Each row is a point on a tangle of strands that fork and nearly touch. The rows are in no order.
In the rows, 128 means zero.
Points whose rows are less than 87.5 apart are linked; no others are. Some points are linked to none.
gup: [ 41 110 160 157  86 197  82 173 106 100 147  72  77 159 118 155  74 138
 106 144 108]
Keni: [140 120 169 151 169 121 117  99 114  97 126 161  60 120 121 152 133 151
 205 154 140]
Roko: [112  90 126 138 104 142 107 110 134  88 134 103  98 132 126 122 123 137
 151 117 126]
rofek: [ 94 132 185 163 118 188 111 159  59 150 136  92  55 144 105 153 141 198
 121 179 135]
Maf: [126 122 117 139 108 121 150 119 141 113 122 116 161 104 100 116 105  89
 142 136 125]
soro: [ 96 142  80 130 117 178 119 144 153  56 128 164 125 158 166 143  77  81
  99 101 100]
Vutib: [152 116 131 141 145 106 147  83 160 118 146 156 130  93 124 114 151 113
 195 144 156]
Loga: [ 88 106 137 128 134 151 159 144 129 147 127  67 117 136 130 118 143 175
 124 137 155]
duge: [159 183  59  89 123 127 144 166 162 120 120 191 228 130 166  99 116 101
  78 101 112]
fumap: [128 133 183 169 107 182 107 149  39 159 148  96  47 126  89 128 155 205
 161 179 144]
gavut: [122 110 140 159 134 126 146  98 146 116 141 144 104 112 110 129 122 147
 185 145 170]
zisuk: [ 94  82 115 135  97 151 117 146 141 106 142  61 123 134 129 111  76 119
 111 115 103]
gukos: [102 153 151 156 138 136 118 105 130  65 112 195  86 135 125 172 109  98
 160 135 128]
Nolu: [105 121 170 159 144 155 137 141  91 164 140 111  72 137 101 155 137 197
 130 168 164]
pugi: [160 145 105  88 121  82 113 148 143 139 110 139 199 123 136 114 113  96
  74 101  92]
Dulum: [103 121 115 106 143 138 162 150 132 137 113  76 142 135 132 115 133 137
 110 121 132]
til: [163 191  96  81 144  95 140 144 158 134 108 182 212 118 128 116 151  96
 107 124 126]
Nel: [119 139 161 143 163 131 133 140  96 156 124 142  80 141 104 172 123 176
 111 152 151]
kabok: [121 137 104  93 137 116 166 152 136 142 104 102 182 131 128 107 123 112
 101 111 125]
tika: [ 98  79 164 153 115 159 107 144 108 126 133  61  67 146 137 124 139 202
 134 138 129]
tumiz: [172 122 153  97 162  70 128  94 102 211 143 128 124 118 113 120 175 151
 152 125 158]
vufo: [103 133 144 151 159 130 149 123 136 131 133 164  90 141 122 166 111 165
 121 140 170]
sunu: [184 172  70 154 134 137 135 115 190  98 138 222 182 102 193 130 151  60
 122 131 103]
zodot: [145 153 131  99 166  93 138 135 119 184 122 154 139 132 100 146 140 160
  95 133 158]
kib: [122 148 134 123 143 116 105 154 116 127 107 155 116 151 109 172  98 153
  66 124 115]
bemak: [140 136 134 133 187 113 132  92 157 112 142 198  98 120 138 154 141 126
 173 144 160]
Luz: [ 73 120 131 144 122 173 133 149 129  73 113  90 102 143 125 141  83 121
 143 137 113]
Sol: [176 147  99 110 126  79 133 124 169 136 113 149 211 111 165 102 134  69
 101 103  90]
toda: [ 89 118 102 140 113 169 117 130 147  52 122 122 108 143 143 133  85  91
 139 117 106]
puv: [134 109 141 128 126 113 122 128 102 155 120  97 110 129 103 136 124 153
 108 131 123]
gak: [146  91 119 126 120 110 107  81 152 105 133 125 110 121 140 115 155 128
 157 109 128]
givu: [ 83 112 155 164 107 149 100 119 112  90 125 141  62 154 124 166  94 148
 127 125 129]
Rul: [137  98 162 123 129 133 132 127  88 144 125  68  89 124 108 106 164 178
 178 143 138]
nom: [123 120 139 139 148 118 168 118 133 155 133 124 123 115 104 127 132 150
 152 142 172]
ran: [ 56  88 148 143  83 190 105 164 123 120 157  42 102 148 122 119 118 165
 117 142 133]
takup: [ 50 147 126 159 109 174 129 149 131  81 124 156 102 160 134 171  61 119
 105 123 133]
kosid: [136 110 137 105 118  93 153  91 133 174 151 118 151 113 121  97 171 134
 151 105 174]
Kesik: [130  88 183 165 108 163 110 151  69 159 137  49  65 133 124 104 152 219
 153 157 128]
zufu: [169 120 159 109 148  81 124 113  78 224 134 101 108 130 114 125 160 174
 118 122 138]
ribiz: [140 141  80 139 132 136 158 116 171  97 125 174 164 117 154 125 117  89
 124 123 127]
bom: [ 95 103 162 127 116 152 142 151  98 182 138  48 113 134 119 108 163 186
 114 146 150]
paze: [166 155  86 104 137 110 155  94 170 145 145 175 192 105 162  99 184  72
 146 112 148]
Gasas: [186 169 124 115 165  63 132  99 171 172 143 195 195  90 140 123 169  80
 145 138 139]
gopid: [158 136 110 114 141 110 146  82 167 127 147 161 161  94 141 102 184  85
 183 131 152]
tikov: [110 137  98 159 130 160 141  93 165  71 144 205 103 139 166 146 124 106
 162 120 154]
Mevul: [111 118 165 170 146 138 133 111 120  78 107 139  70 131 126 152 106 144
 190 148 133]
ren: [174 142  87 143 110 108 140 106 181 115 131 166 200  88 168 102 140  51
 122 119  98]
mem: [177 159 133  91 140  45 134  96 144 193 130 163 205 111 142 108 170  85
 129 108 137]
Durik: [121  97 159 119  98 118 135 147  80 185 127  43 136 120 106 101 122 140
 102 124 113]
dibe: [139 105 165 110 125  92 143 132  81 213 123  58 134 131 128 106 152 160
 104 112 131]
Legu: [111 111 112 170 121 150 148  91 167  80 148 164 106 127 146 126 118 131
 181 127 168]
lopuz: [150 136 135 111 148 113  90 106 118  97 108 153 101 130 112 158 146 114
 131 133 103]
sul: [141 145  95  91 121 100 176 110 147 166 136 141 200 119 149  90 161  91
 122  92 158]
fus: [158 107 101 130 108 106 132  89 165 112 134 132 165 102 154  96 147  74
 144 110 109]
nov: [139 122 154  80 119  78 144 132  87 202 113  67 171 137 133  97 148 122
 101  91 118]
Zogis: [168 135 166 137 143 142 124 134  36 189 133  87  67 120  95 119 163 190
 152 158 127]
dib: [136 127 130  79 125  97 150 135 112 160 104  77 175 123 124  96 143  99
 118 102 110]
kidos: [ 76 121 141 150  94 164 131 165 110 150 137  89 125 136  88 147  95 153
  87 152 144]
surif: [163 147 119 136 171  97 127  89 172 115 136 202 134 105 142 147 147  97
 151 143 136]
leb: [128 127  65 113  99 149 157 142 162 117 136 125 193 121 157  88 103  68
 104  97 110]
gupoz: [134  97 163 161 124 136 118 128  86 114 108  85  72 124 108 134 105 158
 157 150 104]
zug: [134  91 159 118  93 100 146 114  95 168 129  61 143 109 110  85 143 127
 152 113 131]
tofad: [182 183 114 126 167  81 119 115 179 129 127 217 180  98 140 145 155  86
 127 148 119]
zem: [193 159 133  91 190  61 100 110 131 163 100 160 147 129 128 148 160 122
 125 136 102]
semog: [129 101 187 179 123 152 110 132  72 109 120 102  42 132 113 134 115 191
 192 158 124]
ruvig: [ 92 135 113 124 128 153 139 161 133  97 109 110 138 138 114 141  84 111
 103 131 116]
pez: [121  79 152 141  97 144 102 143  92 126 126  44  96 125 109 110 106 153
 135 133  97]
kimak: [144 125  98 101 137 120 111 128 150  87 108 118 146 129 147 123 124  83
 109 108  77]
tigif: [101  97 189 175  68 182  81 162  76 113 150  80  57 145 109 111 147 220
 186 163 153]
Tiv: [155 135 117  93 131 101 101 141 125 121  99 117 162 123 115 129 121  93
  95 118  78]
lik: [ 88 148  84 159 123 182 161 125 159  79 130 186 124 152 159 147  93 110
 127 120 152]
Dat: [138 117 147 130 114 126  83 115  92  97 116 129  78 132  98 155 122 124
 128 131  99]
Neda: [141  99 161 154 107 126 109 127  76 177 139  90  83 124  98 136 127 180
 108 141 129]
niker: [134 154  76 122 126 140 136 165 163  87 111 161 185 130 148 124  74  88
  85 115  94]
negi: [ 87 156 140 154 134 142 129 132 128  86 109 183 100 148 121 179  82 117
 117 129 131]
Sosar: [117 152 116 120 151 132 151 143 135 109 104 143 138 132 109 149 111 122
 116 138 132]
Lov: [138 139 120  98 135  83 144 136 135 185 125 138 170 135 120 126 135 145
  76 106 149]
kigon: [178 137 151  85 163  47 136  89 119 208 122 128 166 121 139 109 175 113
 151 109 135]
kido: [156 117 134  95 132  72 150  77 141 173 138 123 169 115 152  88 184  99
 162  96 149]
ruzil: [186 202  65 107 130 119 141 155 176 119 123 216 238 112 178 105 146  83
 101 121 106]
bikov: [142 164 145 116 171 111 125 144 105 150 112 168 108 141  94 175 122 159
  96 143 138]
gutu: [141 151 132  88 125 102 121 176  93 169 106 105 166 134  92 130 114 137
  64 122 102]
kot: [120 121 172 155 123 136  90 116  76 112 124 148  44 145 108 174 114 161
 135 137 124]
Kade: [115 135 137 117 133 128 122 171 102 152 111 107 126 141  98 151 109 154
  65 134 115]
zufi: [146 139  90 119 131 103 143 123 163 145 134 175 168 130 138 130 120 128
  82 106 149]
Notig: [135  90 186 165 108 151 102 143  79 144 150  86  53 136 116 106 163 232
 191 154 160]
Lotu: [133 102  97 114 103 113 149 112 151 130 131  99 177 114 152  82 125  83
 124  93 115]
guso: [190 189  90 138 151 105 133 114 195 126 141 218 197  87 173 125 175  58
 134 144 113]
Vuri: [ 37 131 136 166  87 182 107 132 126  57 129 141  78 163 147 158  67 112
 142 113 126]
komar: [118 124  86 138 107 166 122 108 160  47 130 149 130 126 156 119 119  72
 154 118 107]
nisu: [108  87 136 113  91 134 113 150 107 143 139  45 131 124 111 101 103 123
 107 114  99]
musu: [ 85 117 183 178 117 163 114 131  98  73 118 124  50 145 118 145 109 172
 204 149 144]
bir: [112 103 130 132  93 126 144 122 121 135 133  87 145 110  96 107 122 121
 146 130 141]
Dufo: [172 113 151 107 179  75 131  80 132 176 154 147 121 100 124 111 170 136
 198 140 164]
puba: [172 148 139  97 163  94 106 113 105 146 108 142 117 125 101 150 159 126
 133 137 113]
zaf: [156 172  71 128 141 144 153 146 172  84 109 183 191 120 168 119 111  74
 110 124 100]
bog: [166 139 120 105 158  84 145 106 152 146 110 141 167 108 135 120 152  98
 139 126 120]
zaram: [102 120  63 114 113 178 126 156 160  80 141 119 140 152 165 113  83  87
  92  93  97]
Masi: [ 77 115 130 115 117 167 111 192 122 130 137  63 127 148 116 132  81 135
  64 130  99]
Feb: [177 122 166 125 171 113 100 101  76 150 137 137  59 118 103 137 163 173
 196 153 138]
lefut: [ 63 115 143 142 112 171 100 175 117 109 133  90  94 160 129 159  75 143
  73 132 103]
Kod: [136 141  71 102  98 126 171 132 155 148 139 148 210 124 156  84 128  82
  95  90 139]
lofib: [184 200  85  87 141  87 121 133 172 139 117 198 229 113 166 114 174  80
 107 116 104]
buti: [145 100 125 114 121  95 118 102 132 148 130 111 128 126 126 120 142 134
 112 108 126]
kol: [102 123  75 142 110 165 157 125 160 100 140 146 140 138 148 122 104 111
 114 113 146]
ruze: [161 115 152 117 159 104 121  93 112 144 137 132  96 110 106 127 162 151
 187 145 152]
Lilar: [ 70 119 173 160  92 192  93 161  74 117 134  84  63 150 104 155 109 165
 116 159 122]
tas: [146 177 112 103 151 108 142 150 137 122  99 169 176 119  98 146 122 108
 109 139 126]
Lakop: [173 144 156 116 180 108 102 112  79 151 112 140  70 133 108 160 151 158
 145 150 114]
rerep: [134 129 108 120 152 109 130 115 154 134 130 168 121 142 138 151 130 148
  89 111 149]
reda: [135 138 120 133 141 123 109 104 152  77 114 174 113 130 135 158 125  97
 130 125 113]
Pavim: [114 136  96 109 115 136 126 173 144 105 121 123 169 136 120 126  73 100
  75 112  97]
zek: [ 96  95  91 115  87 145 130 150 147 130 154  81 156 132 131  96  87 102
  89  95 119]
ruzu: [157 164 106 140 144 120 110 112 175  69 113 196 150 110 156 153 136  64
 128 137  91]
tabot: [ 59  97 111 138  77 189 101 135 141  72 160  99  92 156 135 122 109 137
 136 112 140]
deg: [ 87  99 148 153 108 159 110 126 119  99 134 103  73 144 123 139 121 167
 143 130 143]
gepum: [ 81 102  89 141 101 175 134 123 160  90 154 122 109 154 154 120 120 141
 125 107 156]
pudak: [ 81  92 167 136  94 179 115 174  93 167 147  32 108 136 119 118 137 175
  89 156 124]
vigop: [119 136 103 126 151 132 181 114 159 138 137 149 144 123 129 120 140 133
 145 128 178]

A fork is a point with three links. Follow the links from the first point to the second and name the forks in between, in order.
kib, dib => Kade puv deg lopuz puba tumiz dibe
Nel, Dulum => bikov Kade puv deg lopuz puba tumiz dibe
vigop, komar => gavut kol ruvig toda
givu, Keni => lopuz puba tumiz dibe Durik nisu
Durik, ran => dibe
Feb, bom => tumiz dibe
Dufo, Kesik => puba lopuz deg

Follow the links from the first point to the second, and from the first to the third. Name the last point that the two ways share.
Mevul, bemak, Dat => tumiz
negi, zisuk, vufo => lopuz
pez, tigif, Gasas => tumiz
paze, komar, duge => ruvig
musu, Kesik, negi => lopuz
ruvig, Kod, vigop => gavut
tabot, Lotu, ruzil => kol
ruzil, Tiv, vigop => gavut

A fork is a point with three links, a tip a point with one. Leave the first point through the second and follow the links. Name the first fork or tip that comes.
Tiv, pugi => gavut
gavut, Vutib => kimak
ran, pudak => dibe
dibe, nov => ran
